A landscape with many valleys, sampled at points; each row gives a point and its height.
From any point a ball takes the steepest step (drop divided by distance) to one of its 2 nearest points. It stops when none of these is lower. Distance is the straight distance between rows; heights are no part of it.
q831 height 741: [-42  12  -5  65 -12 -22 -38 -18  50  -8 -10 -26 -52 -30   9  25  -7  15
  -6  32  15 -52  23 -37  17 -25  17  17 -16 -27   1  22   7 -24 -26   9
  -6 -12]
q813 height 312: [  9   7  -6  15  19  -8  23  18  18 -10  -4  17 -20  42  50  34 -26 -16
 -24 -10   8  -8   7 -24 -31 -27 -13  11   4   5 -11 -11   0 -19  22 -22
  33  15]
q981 height 470: [ -3  -1 -13   7  24  -3  32 -18 -34 -36 -10 -13   3 -19  17  -3  18 -13
  25  24  13 -13 -24  24  14 -44  38  14   1   5 -28 -27  -2  13 -24   4
 -31 -28]
q294 height 568: [  5  33   5  47 -23 -20 -20   1   4   1 -16   3 -32 -14  46  26   2  -8
 -44  25  20 -14 -32 -10   5 -60  23  34  30  -7  13 -15  14   7  -5   4
  -2 -22]
q148 height 933: [-22  20  -2  16 -55  -2 -37 -15 -13   1  -5  -1   2 -19  29   1   1  16
 -45  49   4  17  -6 -11  -1   5  -4   9   8   2   9  -6  13  30 -19   7
 -33   7]
q511 height 449: [-17  -2  -4   3  21   5 -17   5  42  -6  22   3 -23  33  10  29 -21  -3
 -14   2   3  12  24 -31 -22  14 -18 -15 -22  12  -4  22  -4 -12  14 -14
  16  33]
q589 height 134: [ 15   9 -11 -26  14 -18  83  31 -49 -39  18  -3  34  40 -23  -9 -27  55
  -3 -21 -29 -33 -31 -10  -4  10  -7  -3  32 -19 -16  17  13  18  39 -32
  30  26]
q33 height 500: [ 18   5 -15   6  30  17  23 -19  39 -16  12  18   4  41  47  13 -14 -28
  11 -50   3 -28  32 -10 -42 -18  -7  30 -28  26 -26 -29  15   2  16  -5
  13  25]
q526 height 320: [ -1  28   3  37 -14 -15 -25  24   0  30  -1   5 -22  23  35  41  -6 -13
 -56   7  12  -2 -17 -29 -10 -12   2  12  36  -3  18 -13   6   2  23 -31
  35   1]
q454 height 372: [ 17 -19 -19 -34  32   4  42   2 -24 -18 -11   3  14 -12 -22 -30  10   7
  58   2   0  -3   0  35  24   2  26  -7 -10  -4 -17 -13 -25 -14 -17   9
  -8 -17]
q959 height 576: [-17 -11  22 -33  -6   7  -3  -7 -35 -10  -2 -13   1  -3 -44 -35  12  30
  21  21  -7  13  -5  24  30  18  19 -15   7  -9 -10  16 -27 -31  -8  28
 -28 -20]
q881 height 540: [ -8 -10  19  12   8  -6 -33  22  34  11 -16 -20 -35  -5  -6  34   8 -26
 -12  -4  -9 -12   4 -17  -8   7 -29 -17   7   1  27  44  -7 -51  11 -35
  25   5]
q494 height 468: [ -6   6   4  42   8   9 -32   5  39  -1 -20 -14 -40 -10  20  33   2 -15
 -14  21  18 -23  -3 -19   1 -35   9  -1  -1  -5  17  31  13 -26  -6 -21
  -1 -10]
q748 height 875: [-16  -8  17 -17  -3  -3 -25 -14  -1   6  16   3 -20  -6 -21  10   3  -6
  16   3   8   4  32   4   7  32 -22  -1 -16  -4 -35   3 -20 -58 -32  43
  28  -6]
q23 height 277: [  2   7 -10 -21  18 -10  32  15  -3 -21  13  19  -6  50  24  18 -35 -16
 -15 -15 -10  20   7 -11 -37   3 -27  11  -5   1 -24  -7 -16   5  22 -16
  39  15]
q201 height 373: [ 66 -15  17  14   8   0  28   9  12  25 -20   3  16   4  42   9   2 -49
  16 -32  22 -24  -8  21 -13 -53  18  13  20  19   2 -22  13  16  17 -29
  -6  -3]
q492 height 717: [ 27 -13  13 -28  -3   6  -2  26   5  35  30   3  16   8 -35 -23 -21  -5
   7 -19  -3  36  -5  10  10  26  -5 -29  21  -9  24   1 -11   6  20  -2
  -2  -8]
q885 height 433: [-19  11 -26 -32  29   1  47   7 -16 -39  30  14   9  61  -2 -18 -34  53
  -2 -15 -14   2 -11  -2 -31   2   4   5  -7   5 -25   1  -8  27  15 -13
 -23  36]
q313 height 791: [-41   7   4  35 -47 -37 -34  -9  19  -5  -5  -4 -46 -35   9  29  13   0
 -21  26  -3 -30  24 -16  -1   5 -14  15  -6 -25  -8  -5  -6 -28 -29  23
  28  -6]
q243 height 426: [ 33 -19  15 -10 -15 -12  23  51 -21  40  -6  15  25   7 -25 -31   0 -18
 -24 -13   2  37 -18  27  -9   7 -10   1  52  -2  43   2  -9   9  41 -33
  16 -27]
q627 height 769: [ -4   0  -3  52 -39 -25 -32 -19  32  -8 -26 -11  -9 -46  19  31   6   0
  -6  47   9  -8  -5 -14   3 -61  -5  -1 -34  -8  20  23  36  23 -36  23
 -44   0]
q37 height 562: [ 14 -23  -9 -38  25   8  28   7   8 -11   3  14   1  32 -22 -17 -19  -7
  30  -9  -3  18  21  17   2   1  -3 -18  -7   2   1   1 -26 -37   4   6
  11 -11]
q59 height 502: [ 36 -25  14  18  22  16  -6   9  53  31 -21   8 -19  -2   2  39   8 -24
  28 -12  15 -10   7  11   4 -42  26 -26 -14   7  36  32   6 -18   0 -20
 -27  10]
q402 height 742: [  9  -4  17 -31 -20   7 -40  -8  -8  24  30  15  26 -22 -46 -33 -16  20
  -4  -9  -9  34  10  20  14  44 -14 -23 -18   0 -14   1 -17  -8 -41  36
   2  -4]
q196 height 419: [ 60 -18 -11  10  38   0  34  -3 -11   3 -11  -8  31  -8  22 -14   7 -42
  18 -28  11 -22  -4  32   0 -32  37   1  21  29   0 -38  12  41   8 -13
 -27  -6]
q425 height 255: [  5  22  -2   3   5  -2  20  29 -48   5  -1   5   3  47  11   7  -6   4
 -42 -11 -13  14 -42 -22   0   1   9   9  61  -5  -5  -1   4  13  67 -35
  18   4]
q760 height 834: [ 22  -9  10   1  -8   6 -24  13  33  37  19  15 -15   0  13  33   3 -20
  22 -15   9  -2  25  -7  -9  18 -25 -23 -14  -4   3   6   5 -16  -4  -5
  27  18]
q64 height 776: [ 20   0 -16  37 -27  12 -18 -45  20   0  -7   4  21 -47  30  11  20 -18
  14  11  10 -12   3   1   2 -44  16   1 -38  24  -1 -25  33  46 -32  20
 -55   8]
q133 height 663: [-30  22 -17   5 -49 -20  14 -30 -14 -10  -8   9   0 -31  29   4  35  -5
   6   6  -3 -19  14   8 -17  -2 -15  47 -11  -7 -17 -64  -9   5 -31  27
  26 -12]
q281 height 943: [-22  25 -10  15 -51 -21  -8 -10 -39 -11 -12   8   6  -7  46   1  10  26
 -53  33   2   6 -35 -12   6 -15   6  29  28  -1  -1 -36  11  40 -13   5
 -16   1]
q44 height 354: [-34  24  12  41  -2  13 -42  22   4  20 -12 -14 -33   5  15  21  12 -11
 -62  20  -3  -3 -25 -42  13   2   5  10  36   6  26  17  10   6  37 -41
  24   4]
q704 height 292: [  6  22  -4  11   7  -9   0  25 -17  23  18   7  -1  38  34  35 -25 -12
 -42 -14   6  21 -22 -30  -6   1  -4   5  39  -5  -4 -13   3  21  48 -35
  38   7]
q521 height 730: [-16  11  -1 -26 -12   6  11  -6 -36  -8   8   3   4  -6  -3 -15  17   7
  24  20   5   4  -7  17  -1  21   5   7   0 -13 -25 -21 -20   0 -23  10
  -4 -15]
q122 height 759: [-13  16  25  -5 -18   1 -30  18 -19  16  15   0 -14   3 -12   5  -3  -4
 -16  15  -6  31 -12 -13   5  29  -6 -10  27 -16   5   5  -5   5  25  -6
  21  -8]
q36 height 476: [-30  31 -24   1  15  17  34 -45   9 -18  24   3   8  12  29   9  19  -3
  24 -40  16 -42  29  -6 -15   5  16  56  -9  21 -46 -60   3   2  -6   3
   4   1]
q348 height 833: [ 23  23 -10  15 -43   6   7 -32  12  10  -9  10  30 -39  58   5  34 -14
  -6 -25 -23 -21  12  -3 -44   5 -45  34 -24   4   4 -69  26  30 -11  17
  18   6]
q257 height 575: [ 18 -11   7   0 -35   6 -37  -6  17  26  -3  16   5 -38   4   2  25 -18
  22 -13  -6  -8  30  17 -15  20 -37  -3 -32  -4 -11  -8   5 -22 -42  36
  23   2]
q418 height 534: [ 36  -1  -8 -14 -19 -10  23  28 -36  14 -18  15  42 -17   3 -43   0 -14
 -10   5  -4  24 -23  32  -7  21 -13  -8  24  -5  12 -15   4  35  -6  -6
  -2  -9]
q536 height 590: [ 12 -36  21  42  20   3 -68  -8  39  24 -25 -18 -16 -29 -42  25   8  -6
  16   2  -2 -22  15   0  36 -22  25 -37 -15   5  33  65  10 -27 -14 -18
 -38   2]
q746 height 748: [-42  24  11  -2   3  -6   3  13 -39 -14  -2   2 -35  41  18  20   8  18
 -38  16 -16   6 -36 -35   4   1  -3  16  24 -14  -6  11 -13 -13  46 -17
  35 -11]
q665 height 643: [ 39 -30  -3 -32  24   7  22  25  40  17  24  18  13  38 -16  -5 -40 -19
  19 -41  -6  22  23   5  -1   7 -25 -23 -12  -2  23   5  -8  10  23 -13
  20   7]
q151 height 362: [ 33  -9 -20 -25  34  -5  47  25 -29  12   7  -6  40 -20 -24 -49 -10  34
  38 -11  -9   0 -14  41  17  30  10 -13  20 -14   8 -21  -3  34 -11   4
   3  -8]
q614 height 507: [-28   0 -36 -52  37  14  46 -14  -1 -17  36  20  24  33 -33 -21  -5  20
  48 -36  -3   6  12  10   6  40   4  15 -27   0 -32  -4 -10   7 -30  10
   5  13]
q141 height 405: [-27  16  21  23   5  15 -54  18  17  30   3 -25 -28  -5 -15  21  -3 -10
 -38   0  -1  11  -7 -26  14  29 -14 -21  23  11  25  29   6   4  33 -39
  10  15]
q806 height 533: [ 37  -9  -1   3  20  28  12 -13  42  11   0  20  -1  18  40  20  11 -40
  37 -33   6 -24  27  -2 -17 -24   0   8 -25   6 -12 -19  17  -4   6  -8
  12  16]
q769 height 466: [ 24   6 -31  11  47  12  28 -53 -25 -30 -15 -22  44 -46   6 -21  46 -16
  19 -12 -18 -26  -8  42 -15  18  14  31 -21  35 -12 -53  15  45 -26  15
 -21 -12]
q20 height 491: [ 22 -35 -19 -48  40 -10  59  33  -1   0  13  -4  34  33 -25 -44 -38  29
  28 -30 -10  15   9  15   8  -4  -3 -17  13 -11  30   1 -14   0  39 -10
  -1 -11]
q800 height 921: [ -8   9   9  26 -56  -3 -52  -3   9  19  -2  -1  -2 -29  16  15   3   5
 -40  31  -4  13  13 -15 -11  22 -32 -16  -1   7  27  14  10  15 -17   6
  -5  22]
q350 height 355: [  1  17 -28  -9   7  19  14 -50  -9 -15 -11   1  39 -46   8 -23  47 -13
  28  -8  -9 -21  11  31 -19  25  -5  30 -31  20 -12 -42   9  26 -47  21
  -6 -15]
q995 height 705: [-50  21  11  -3 -37 -13  -4  -9 -43 -11   7  -5 -18   6   8   6  15  30
   0  32   4  -4  -6  -8   6  19  10  20   7 -23 -23 -13 -17  -3 -16   7
   5 -11]
q682 height 408: [-40  12 -20  -1   1   0  12 -18  30  -2  45  14 -17  24  15  32 -10  -3
  10 -16  27   4  37 -34 -17  26 -13  19 -30   7 -39 -18  -2  -8  -3  13
  28  26]
q182 height 762: [  0 -20  23 -44  19   7   1  19   8  14  21 -12  12  17 -67 -31 -26  29
  10 -23 -24  40  -1   3  32  18  -8 -29  23  -2  28   8 -12 -19  43   9
   5  -7]
q518 height 853: [-36  -5  -3   2 -25 -13 -20 -28  30   9  22   5 -23 -22  -7  24  16  -8
  21  -9  19 -27  54 -10   0  28 -20  12 -30  -8 -35  -6  -6 -46 -33  39
  30  16]
q118 height 778: [ 13   4   6  -8 -12  -4   3  17 -21   7  -4  12  -2  10  15  -3  -7 -13
 -10  19   3  18 -11  11  -6  -1   3  -2  33  -7   3 -11 -11   1  13 -11
   9 -15]
q907 height 308: [ -6  23 -14 -34  31 -16  70  -1 -44 -17  35   3  39  11  -4  -5 -18  10
  36 -45 -23 -14 -10   8 -11  45 -20  23  -5 -27 -49  -8  -6  24 -10 -11
  67  12]
q542 height 876: [-48  10  -1 -14  17  25  -4  -8   2 -29  14  -9 -22  47 -10 -14 -15  42
 -11  12   1  19  -8 -29   7  16  19  -2 -10   6 -11  25 -15  -7  23  -4
 -29  12]
q735 height 835: [-21 -23  -2  17  -3  -7 -49 -26  42  16  15  -5 -19 -17 -21  38  12   8
   4 -14   8 -37  56 -22  10  24 -24 -20 -17  -8 -29  30   4 -61 -42  24
  17  23]
q175 height 718: [-16  32  -4   9   4   5   7 -11 -22 -14   5  -2 -19  17  35   4  -4  15
 -12  24  26  -6 -21 -12   6 -18  39  16  22  -5 -27 -17  -2   6   1  -4
 -21 -12]
q527 height 632: [-10 -10   5  -3   1   5  -5   0 -37 -15  -9 -15  -2 -17 -31 -24   8  10
  15  41   2  16 -18  18  31 -20  39 -21   6  -5  12   8 -17   1   9   8
 -46 -30]
q662 height 760: [-42  20   3   4  -1 -22 -31   7 -18 -12  -1 -11 -45  17   2  40   5   1
 -43   7 -16  16 -10 -48   3  25 -30  12  18 -12   2  11 -25 -20  47 -17
  60   1]
q859 height 411: [-50  -5 -16 -14  21 -13 -26  -2  26 -32  34  -6 -39  28 -22  19 -17  16
 -33  -3  -4  27  25 -33 -37  39 -34  -9 -35  12 -20  30 -18 -16   9  10
  17  31]
q776 height 775: [-44  16  15   6 -21 -21 -30   0  -5  -4   1 -11 -42  -4   3  33  10  -1
 -29  25 -10  -3  11 -26   0  22 -26  12  12 -22  -8   0 -20 -45   1   8
  51 -10]
q500 height 454: [ 14  -6  29  20 -20   2 -43  34  16  50   3  -8  -8 -13  -9  22   6 -20
 -27   4   0  16  -5  -2  -7  21 -12 -24  22   7  46  30  12   1  17 -28
   8  10]
q531 height 514: [ 38 -12  11  -5 -36   4 -26   6   9  26 -15  15  23 -32  -2 -20   8 -14
   2  -7  -3  24   8  20  -8  16 -33 -25 -30   3   7  13   8  -7 -36  25
  -4   6]
q818 height 205: [  8  21 -15 -15  21 -14  55  29 -53 -23   3   8  23  64   2  -9 -20  34
 -31 -24 -27  -1 -41 -22  -8  -7  -3   6  41 -16 -21  14   7  16  69 -34
  16  20]
q144 height 543: [ 15 -39  -4  22  17  22 -40  -8  48  23 -22   4 -15 -14 -16  43  16  -1
  35 -17   6 -22  26  -4  22 -29  28 -32 -25   0  10  53  10 -29 -28   6
 -30  17]
q159 height 482: [ 55 -14 -19  -4  45   6  34 -19 -23 -11 -15 -11  46 -38   3 -30  25 -26
  24 -13  -7 -12  -6  46  -8  -1  22   0   3  27  -4 -40  12  51 -17   4
 -18  -7]
q374 height 675: [-54  -4  31 -23  22   6 -28 -10  -1 -43  -9 -26 -41  25 -39  -8   9  12
 -12  16 -19   7   8 -15  22  15  -3  -4  -2   3  -8  42 -19 -60   7  20
   6  -1]
q807 height 437: [ 26 -12 -14 -32  28  -4  55  39 -30  12  19  -8  38  14 -24 -42 -21  40
  24 -13  -8   5 -20   9  18  16  10 -14  45 -21  18  -7  -1  26  33 -22
   1  -8]
q687 height 409: [  8   1 -17 -34  49   6  59  -7 -15  -9  31   8  36  17 -16 -28 -17   6
  49 -42 -17 -12   5  21   1  40  -2  16  -2 -10 -28 -20  -3  21  -9  -5
  28   8]
q860 height 210: [ -8  16  -7 -26  14 -11  33   4 -35  -3  28   9  13  27  16   9 -19 -13
  12 -26  -9   4  -1  -7 -14  27 -24  21  10 -23 -37 -19 -12   4   8 -13
  53  -1]
q815 height 633: [-26  -6  37 -36   1   9  -4   1 -32 -22  -5 -18 -19  18 -49 -17   8  25
   7   7 -28  20 -10  -4  21  18  -8 -13  15 -11 -10  23 -27 -52  24  22
   2 -12]
q592 height 683: [ 48 -11   4 -22   8  -2  18  29   4  44  35  11  31  12  -8 -25 -39 -27
  20 -38   1  19  -1  15  -1  28 -13 -19  12 -18  15 -12  -6  36  11 -18
  27  -6]
q204 height 841: [ -8  -3  19 -27   0  19  24  32 -26  -1  -7 -13   4   9 -48 -45   5  35
   3   8 -11  22 -24  -2  32   3  20 -14  43  -5  27   5  -4  -2  59  -2
 -25 -15]
q635 height 443: [  0   5  12  25  22   8  -3  24  31  -8 -33  -7 -40  24  14  25  -2 -27
 -30  15  10  -5 -20 -15 -13 -35  -1   4  22   9  32  33  -1 -35  27 -33
  18 -13]
q5 height 861: [-31   7  15 -18  21  30  10   9   0 -13 -11 -15 -20  32 -30 -31  -5  27
  -7  18  -7  18 -19 -14  26  -8  29  -8  19   2  16  21  -8  -5  51  -9
 -23   4]
q866 height 403: [ 39 -10 -13 -25 -10  20 -11  -8   8  18  -4  23  35 -39 -11 -46  10  -9
  15 -28  -9  17  14  34  -1  28 -24 -19 -41   7   0 -19  -2  17 -40  30
   1 -11]
q449 height 473: [-39  13 -26 -34  22   8  38 -16  -4 -28  33   8   7  43   1 -12 -12  40
  23 -19  18   1   9  -6  -5  26  14  15 -14   6 -44  -6 -12  12 -16  -3
 -21  27]
q463 height 220: [ -8  12  -8 -41   9   8  63  23 -39 -47  16  -2  16  48 -35 -25 -11  62
  13  -3 -23 -11 -30 -14  -1  18   3 -13   8 -20 -13  23  -2   4  39 -19
   1  16]
q875 height 327: [ 18   1 -12  -5  35  10  39  12  -9  -3  -9  -1  13  28  11 -12 -19   3
   6  -2  18   6 -10  10   7 -32  42 -11  35  15  -1 -13  -4  13  22 -22
 -32  -8]
q525 height 672: [  0 -12  30  -5 -24   7 -60 -14  -8  16  -2  -6   5 -27 -44 -27  -1  13
 -11  21 -13  24  14  15  19  22  -6 -27  -6  12   8  22  -9 -13 -28  38
 -29  -5]
q502 height 852: [ 32  14  -4   0 -20  11  -1 -17  11  27  31  13  30 -26  33   6  21 -30
  13 -39 -15 -18  15   2 -48  27 -46  23 -22  -5 -11 -53  20  39   0  -1
  44  -1]
q438 height 688: [-44  28  -6   0 -41 -31  14 -19 -46 -10   3  11 -11  -4  37  18  23  31
 -12  10   2 -20  -4  -6   0   3  11  41  18 -21 -31 -53 -11  11 -23   6
  21 -11]
q78 height 164: [ 36 -13 -23 -27  27   8  20   0 -17   0 -10   7  39 -38 -26 -56   9   9
  37 -18  -8   4   6  52  11  23   3 -14 -20   2   0 -25 -19  22 -33  21
  -5 -21]
q743 height 649: [ 12  -8  18  16 -51   5 -35  -2   2  10 -41 -10  16 -34 -14 -12   2 -16
 -39  35  -7  32 -18   6  12  -6 -15 -15   3  15  53  37  18   3  -8   9
 -40   5]
q952 height 888: [-51  23  -4   3  -3  13 -17 -15   7  -4  37  -3 -27  31   3  13 -19  24
 -14  13  27   5  20 -37   7  37  18  -1 -11   3 -23   7  -9   1   1  -3
 -12  15]
q630 height 428: [ 20  -5 -28 -24  56   4  46   6  12 -23  20  12  26  59  16 -18 -50  15
   1 -48 -11   6  11  13 -12 -13  14   0  -1  27 -16 -20   7  38  17 -14
 -23  30]
q749 height 377: [ 18  14 -24 -12  52   8  50  -3 -10 -20   6  -5  25  30  28 -14 -30  15
  12 -28   4 -19 -10  12   8  -9  30  11  27  23 -35 -30  -1  24   5 -18
 -26  19]
q154 height 580: [ 31  -8 -17 -11 -21   1  21   9 -17  -7 -39   8  44 -37   5 -37  14 -19
 -10  17  -2  29 -23  27  -3  -7 -15 -14 -13  11  19  -9  -3  20 -30  12
 -15 -10]
q324 height 463: [ 58 -35  18   9   1   8   6  19  20  35 -26  11   7 -12   0   6  18 -41
  27  -7  20  -4   0  33  -5 -33  13 -18 -10   6  33   6   5  -1   3 -14
 -14 -11]
q978 height 844: [ 33 -24  19   8  15  15 -17  24  55  50   6   9  -4  15   7  36   4 -13
  17 -33  10  -3  12  -6  -8  12 -12 -35  -5  -5  32  35   3  -3   3 -32
   7  32]
q538 height 600: [  0 -10  31  18 -40  -9 -62 -19   4   0 -44 -20   9 -46 -19  -6   2  -5
 -33  36 -20   6   5  -2  12  -4 -30 -15 -17  14  24  47  12 -25 -31  28
 -33   6]
q451 height 469: [ 16   1 -19  -1  34  14  23   0  37 -10  21  23   3  60  36   0 -40  -9
  -5 -26   7   6  14 -13 -25 -19   3  -5 -18  25 -14  -6   0  14  15 -20
  -2  30]
q327 height 417: [ 29 -13  25  10   4   1  13  34  20  23 -25   4 -16  21   3  15  -2 -40
  -3  -2  19  10 -10  17 -13 -26   3  -2  21   5  38  23  -3 -25  31 -36
  10 -16]
q895 height 422: [  2 -13 -18  -1  20 -13  50   3 -61 -33 -25 -23  27 -30 -12 -30  33   9
  22  34  -2  -8 -41  36  12 -17  39 -10   8  -7  -9 -19   0  25 -22   7
 -31 -13]
q672 height 501: [ 21 -21  49  12   2  -1 -50  28  24  37  -8 -28  -8 -17 -40  29  22 -21
 -22 -26 -11   4   1   2  -1  20 -37 -30  17   6  38  50  -2 -35  10 -34
  19  13]
q985 height 702: [-73  -3   4   4  27  11 -33 -23  18 -51 -14 -32 -58  31 -17 -14   1  22
 -32  13  -8 -12  13 -27   5  11   2  10 -24   5  -5  50  -8 -39   3   4
  -7   9]
q529 height 361: [-45 -19 -29 -20  11   0  -9 -17  42 -19  43   9 -27  29 -17  28  -8   3
  -4 -21  22   5  45 -21 -18  33 -28   5 -44  11 -32  17  -8 -24 -13  32
  17  37]
q824 height 816: [ 30   7  -5  18 -38  -5   8 -24   8  -5 -32   8  21 -34  56   8  27 -29
  -7  -6 -10 -15 -10   4 -26 -41 -21  27 -15  11   9 -51  28  30 -19   7
  -6   8]
q603 height 489: [  4  -2  -6  -7  19  24  -5  -8  38   5  22  13  -9  28  13   6 -19 -14
  16   1  20   3  23  -8   3  -4  11 -11  -9  11  -5   0  -1  -4  -1  -4
  -8  12]
q279 height 550: [-35  -1  24  33 -39 -21 -77 -22  10   0 -26 -29 -17 -47 -10   5   2   9
 -37  37 -16 -25  15 -16  16   7 -12   5  -1   4  21  38  14 -10 -21  11
 -25  -4]
q766 height 548: [ 23   3   8  41 -21 -18 -12   8   4  -9 -36  -2 -16 -23  25  25  17 -32
 -19  33  22  -7 -32  12 -10 -77   8  20   5  -1  22   4  24   9 -10   0
 -20 -22]
q710 height 910: [-13  20   7  22 -37 -10 -39  -5  16  33  24   5 -17 -23  25  29  -1   2
 -15  18  12  -2  19 -25 -11  27 -13  -3   0  -6   0 -15   8   9 -13  -4
  20  14]
q740 height 381: [ -7   4 -32 -44  50  -3  79  -1 -17 -42  39   7  34  41 -19 -23 -29  54
  26 -35 -21 -18  -4  14 -16  22   0   9  -8   3 -31   5   4  37  -2 -15
   4  43]
q954 height 374: [ 20  -7 -11  -9  16  -8  38  17 -37  -5 -17  -3  24 -11  -3 -23   4   6
   7  24   1   2 -29  23  12 -11  36  -8  40  -2  -2 -15   1  19  11 -14
 -29 -17]
q551 height 481: [ 32 -20   9 -36  12   3   4  15 -16  -1 -20   4  11 -14 -29 -36   0  -8
  27   1  -5  10   3  41  13   1   5 -22  -3  -8   3   0 -27 -40 -14  25
   4 -29]
q352 height 480: [ 31 -13   0 -22  -2 -22  30  49 -35  29   1  12  42 -14 -34 -60  -7  14
  -7 -15 -18  31 -25  30   0  28 -19 -16  38 -25  33  -3  -2  19  22  -7
  13 -29]
q656 height 793: [  1  11  14 -25 -24  -8 -22  -2 -20  21  40  10  10  -8 -20  -3 -12  -1
  10  -3  -1  33  -1   2  -3  56 -33 -13  -9 -13 -23  -7 -13  -5 -23  20
  33 -11]
q823 height 723: [-58   8   3  28   4   1 -43 -21  29 -23 -10 -26 -48   1  -6  12  -7   9
 -14  29  13 -23  21 -28  23   1  17  13 -15  -3  -3  34  -5 -40 -18   5
  -3 -14]
q509 height 462: [ -5  13 -22   3   9  12  11 -55  -1 -13  12   0  17 -22  23   0  33 -12
  33 -13  18 -31  14  16  -9   0  26  37  -9  18 -31 -55  10  19 -27   2
 -14 -10]
q169 height 631: [ 24 -31 -13 -10 -10  -2  10   7 -27  -1 -34  -5  40 -35 -35 -39   9   1
  -4  22   2  36 -14  33  20 -15  11 -35 -10   8  29  -2  -8  13 -23  22
 -46 -23]
q186 height 515: [ 27  -5  -2  24  -4 -14  13  -6 -15 -16 -22  -3  12 -27  15   7  13 -41
   8  25  14  -4 -29  28   2 -64  21   3  -3  11   5 -24   8  19 -20   6
 -27 -29]
q43 height 693: [ 24 -37   3  15 -25  -2 -29 -11  -3  -2 -35   0  26 -43 -38 -10   4 -10
  -4  30  -2  30   5  24  27 -28  14 -37 -39  17  37  27   5   6 -29  35
 -51  -9]
q573 height 639: [ -2 -24  15  38  -1  -7 -61 -16  14  -1 -23 -12 -13 -36 -38  13   0 -13
   2  39   1  -7   6   3  35 -25  30 -22 -21   9  29  50  12  -6 -20  14
 -50 -14]
q456 height 809: [ 12 -27   5 -35  11  10   7  29 -12  14  -7 -17  24 -11 -60 -45  -1  28
  17  -5  -8  31  -3  12  34  -1  16 -21  28   3  46   4 -17 -18  37  12
 -17 -37]
q110 height 513: [ 58 -19  12  -4   5  21  14   9  22  29  -4  20   8   0  22   1  16 -42
  46 -32   3  -9  22  26 -15 -11  -9  -4 -13  -4  11 -10   2   0   1  -7
  24  -3]
q346 height 794: [ 10   5  15  12 -11  -7   1  21 -24   1 -24  10 -20   4   7   8  10 -21
 -22  26   2  10 -37  12  -3 -39  20  21  49  -8  19   4  -1 -14  22 -17
   5 -33]
q233 height 726: [-12  -1  34 -18 -23   9 -43   8 -18  17   4  -8   3 -15 -41 -25  -1   6
 -16  12 -17  40 -11   5  17  38 -11 -26  25  -2  19  13  -5  -9  11  14
 -10  -4]
q880 height 798: [ 14   1  -9  33 -38  11  -1 -39  37   4 -25   5  19 -50  50  22  39  -8
  15   0 -10 -14   2 -10 -19 -41 -22  14 -46   5  10 -20  40  26 -27  28
 -29  24]
q993 height 503: [-22   5  22  43 -21   3 -59   6  17  12 -26 -28 -35 -33  -2  13  10 -11
 -31  37   3 -20 -10 -11  20 -16   5  -1  10  -2  34  44  17  -4   2 -20
 -15 -11]
q337 height 302: [-11  -3 -18 -55  21 -12  65  17 -17 -38  45   5  33  41 -47 -27 -35  69
  22 -26 -28   3 -21  -5 -14  26 -17 -15 -18 -19 -12  25  -3  12  22  -7
   7  23]
q9 height 629: [-12   6  -4  12 -54  -8 -10 -22  19   7 -12  12  -5 -43  26   9  27 -10
  10   0 -12 -24  27   2 -25  -4 -38  26 -36 -12  -9 -41  11 -16 -30  38
  33   0]
q442 height 382: [ 59 -22  18   2  -7 -11  25  41   2  43  -7  19  17  12   4  -7  -6 -42
   3 -20  12  13  -2  35 -19  -6 -10  -3  23  -3  32   7  -9   5  27 -33
  24 -16]
q642 height 792: [-18 -10  -2  35 -34 -10 -37 -33  25   3 -11   0 -19 -52  14  19  12  -3
  11  26   8 -33  26  -2   7 -25   2   7 -34  -8  -5  13  20  -2 -47  34
 -23   2]
q127 height 728: [-23  33   0  -2  10  12  25   4 -40 -25  -8  -8 -16  42  19  -6   1  38
 -25  16   2  -5 -54 -26  13 -24  41  18  31  -6 -23   5  -3  -5  35 -19
 -15  -7]
q565 height 703: [-33  24  13  23   5   7 -16 -16 -11 -26 -20 -19 -35  10   8  -2  -3   5
 -20  45  12   1 -27 -25  26 -31  43  19  10 -10  -5  20  -3  -5   9  -2
 -29 -30]
q550 height 737: [-42  36   1   3   9  11  13   6 -40 -39 -10  -9 -32  62  18  -5   1  49
 -52  -3 -16  -4 -51 -41 -12 -21  12  22   6   1 -18  15  -2  -3  46 -10
  11   9]
q385 height 605: [ 19 -35 -13 -32  31   2  20  22  36 -21   5  23  -6  50 -16  -8 -29  -7
   6 -22 -11  24  27  13 -26 -11 -19 -16 -18  13  25  17 -17 -20  23   6
   4  18]
q739 height 439: [-63  27 -22   2 -10 -15  33 -31   8 -13  34  12 -11  29  23  28   9  16
   4 -30  28 -21  35 -28 -23  13   1  49 -17   4 -44 -53  -9  -3  -4  10
  25   7]
q319 height 676: [-28   0  21  24   9  10 -39 -20 -11 -15 -21 -27 -31 -13 -29  -9  -3  -8
   3  48  11   3  -7  -6  39 -24  41  -4   3   4  16  34  -2 -12   8   8
 -44 -25]
q332 height 899: [-27  29  -7   0 -19   5  -9 -12  -6  13  33   7  -8   5  23  16 -11  11
   3   5  26   5  11 -22   1  28   7  15  12   2 -31 -31  -3  19  -5 -11
   9   9]
q763 height 814: [-26 -22  -5  25 -29  -9 -53 -34  41  26   0   1 -11 -53 -12  31  22   9
  21   0   4 -45  46  -4   8   7  -5   1 -38  -8 -19  19  20 -34 -49  47
 -10  21]
q365 height 753: [ -9  22  -1  71 -21 -26 -33 -15  35  -8 -13 -15 -43 -40  26  27   0   1
  -7  40  22 -38  -5 -20  10 -60  18  20 -16 -18   4  -1  26   8 -25  18
 -19  -8]
q652 height 817: [ -3   4   3  -7 -22 -12 -12   0   9  26  37  11  -8 -16   3  29 -13 -19
  17 -19   9  12  25 -18 -11  43 -39  -7 -18  -7 -29 -13 -13 -11  -9  12
  55   9]
q922 height 745: [ 19 -29  -7  26 -29   5 -32 -26  14   2 -21   3  17 -43   0  17  12 -13
  19  23   7   6   2   5  15 -40  19 -28 -50  16  10  16  28  33 -37  23
 -58   7]
q944 height 337: [ 35  14   6  22  12  -4  20  14  10   5 -19  15  -9  18  60  27 -16 -42
  -8 -17  16 -22  -7  -3 -16 -52  10  23  20   4  -9 -26  13  -8  11 -25
  19  -7]

Where does a ball stop that starts at each point below?
q710: q78
q518: q959
q348: q442
q672: q589

Call two points neighbours if one is among the 2 nearest of the other. Go from one point of each pair to the other, from neighbour to neighbour, staying as low as possible. Name the highest point that can't be avoided.
q350 and q860: q159
q350 and q959: q319
q529 and q589: q614
q589 and q324: q806
q442 and q350: q881
q529 and q350: q36
q875 and q350: q603
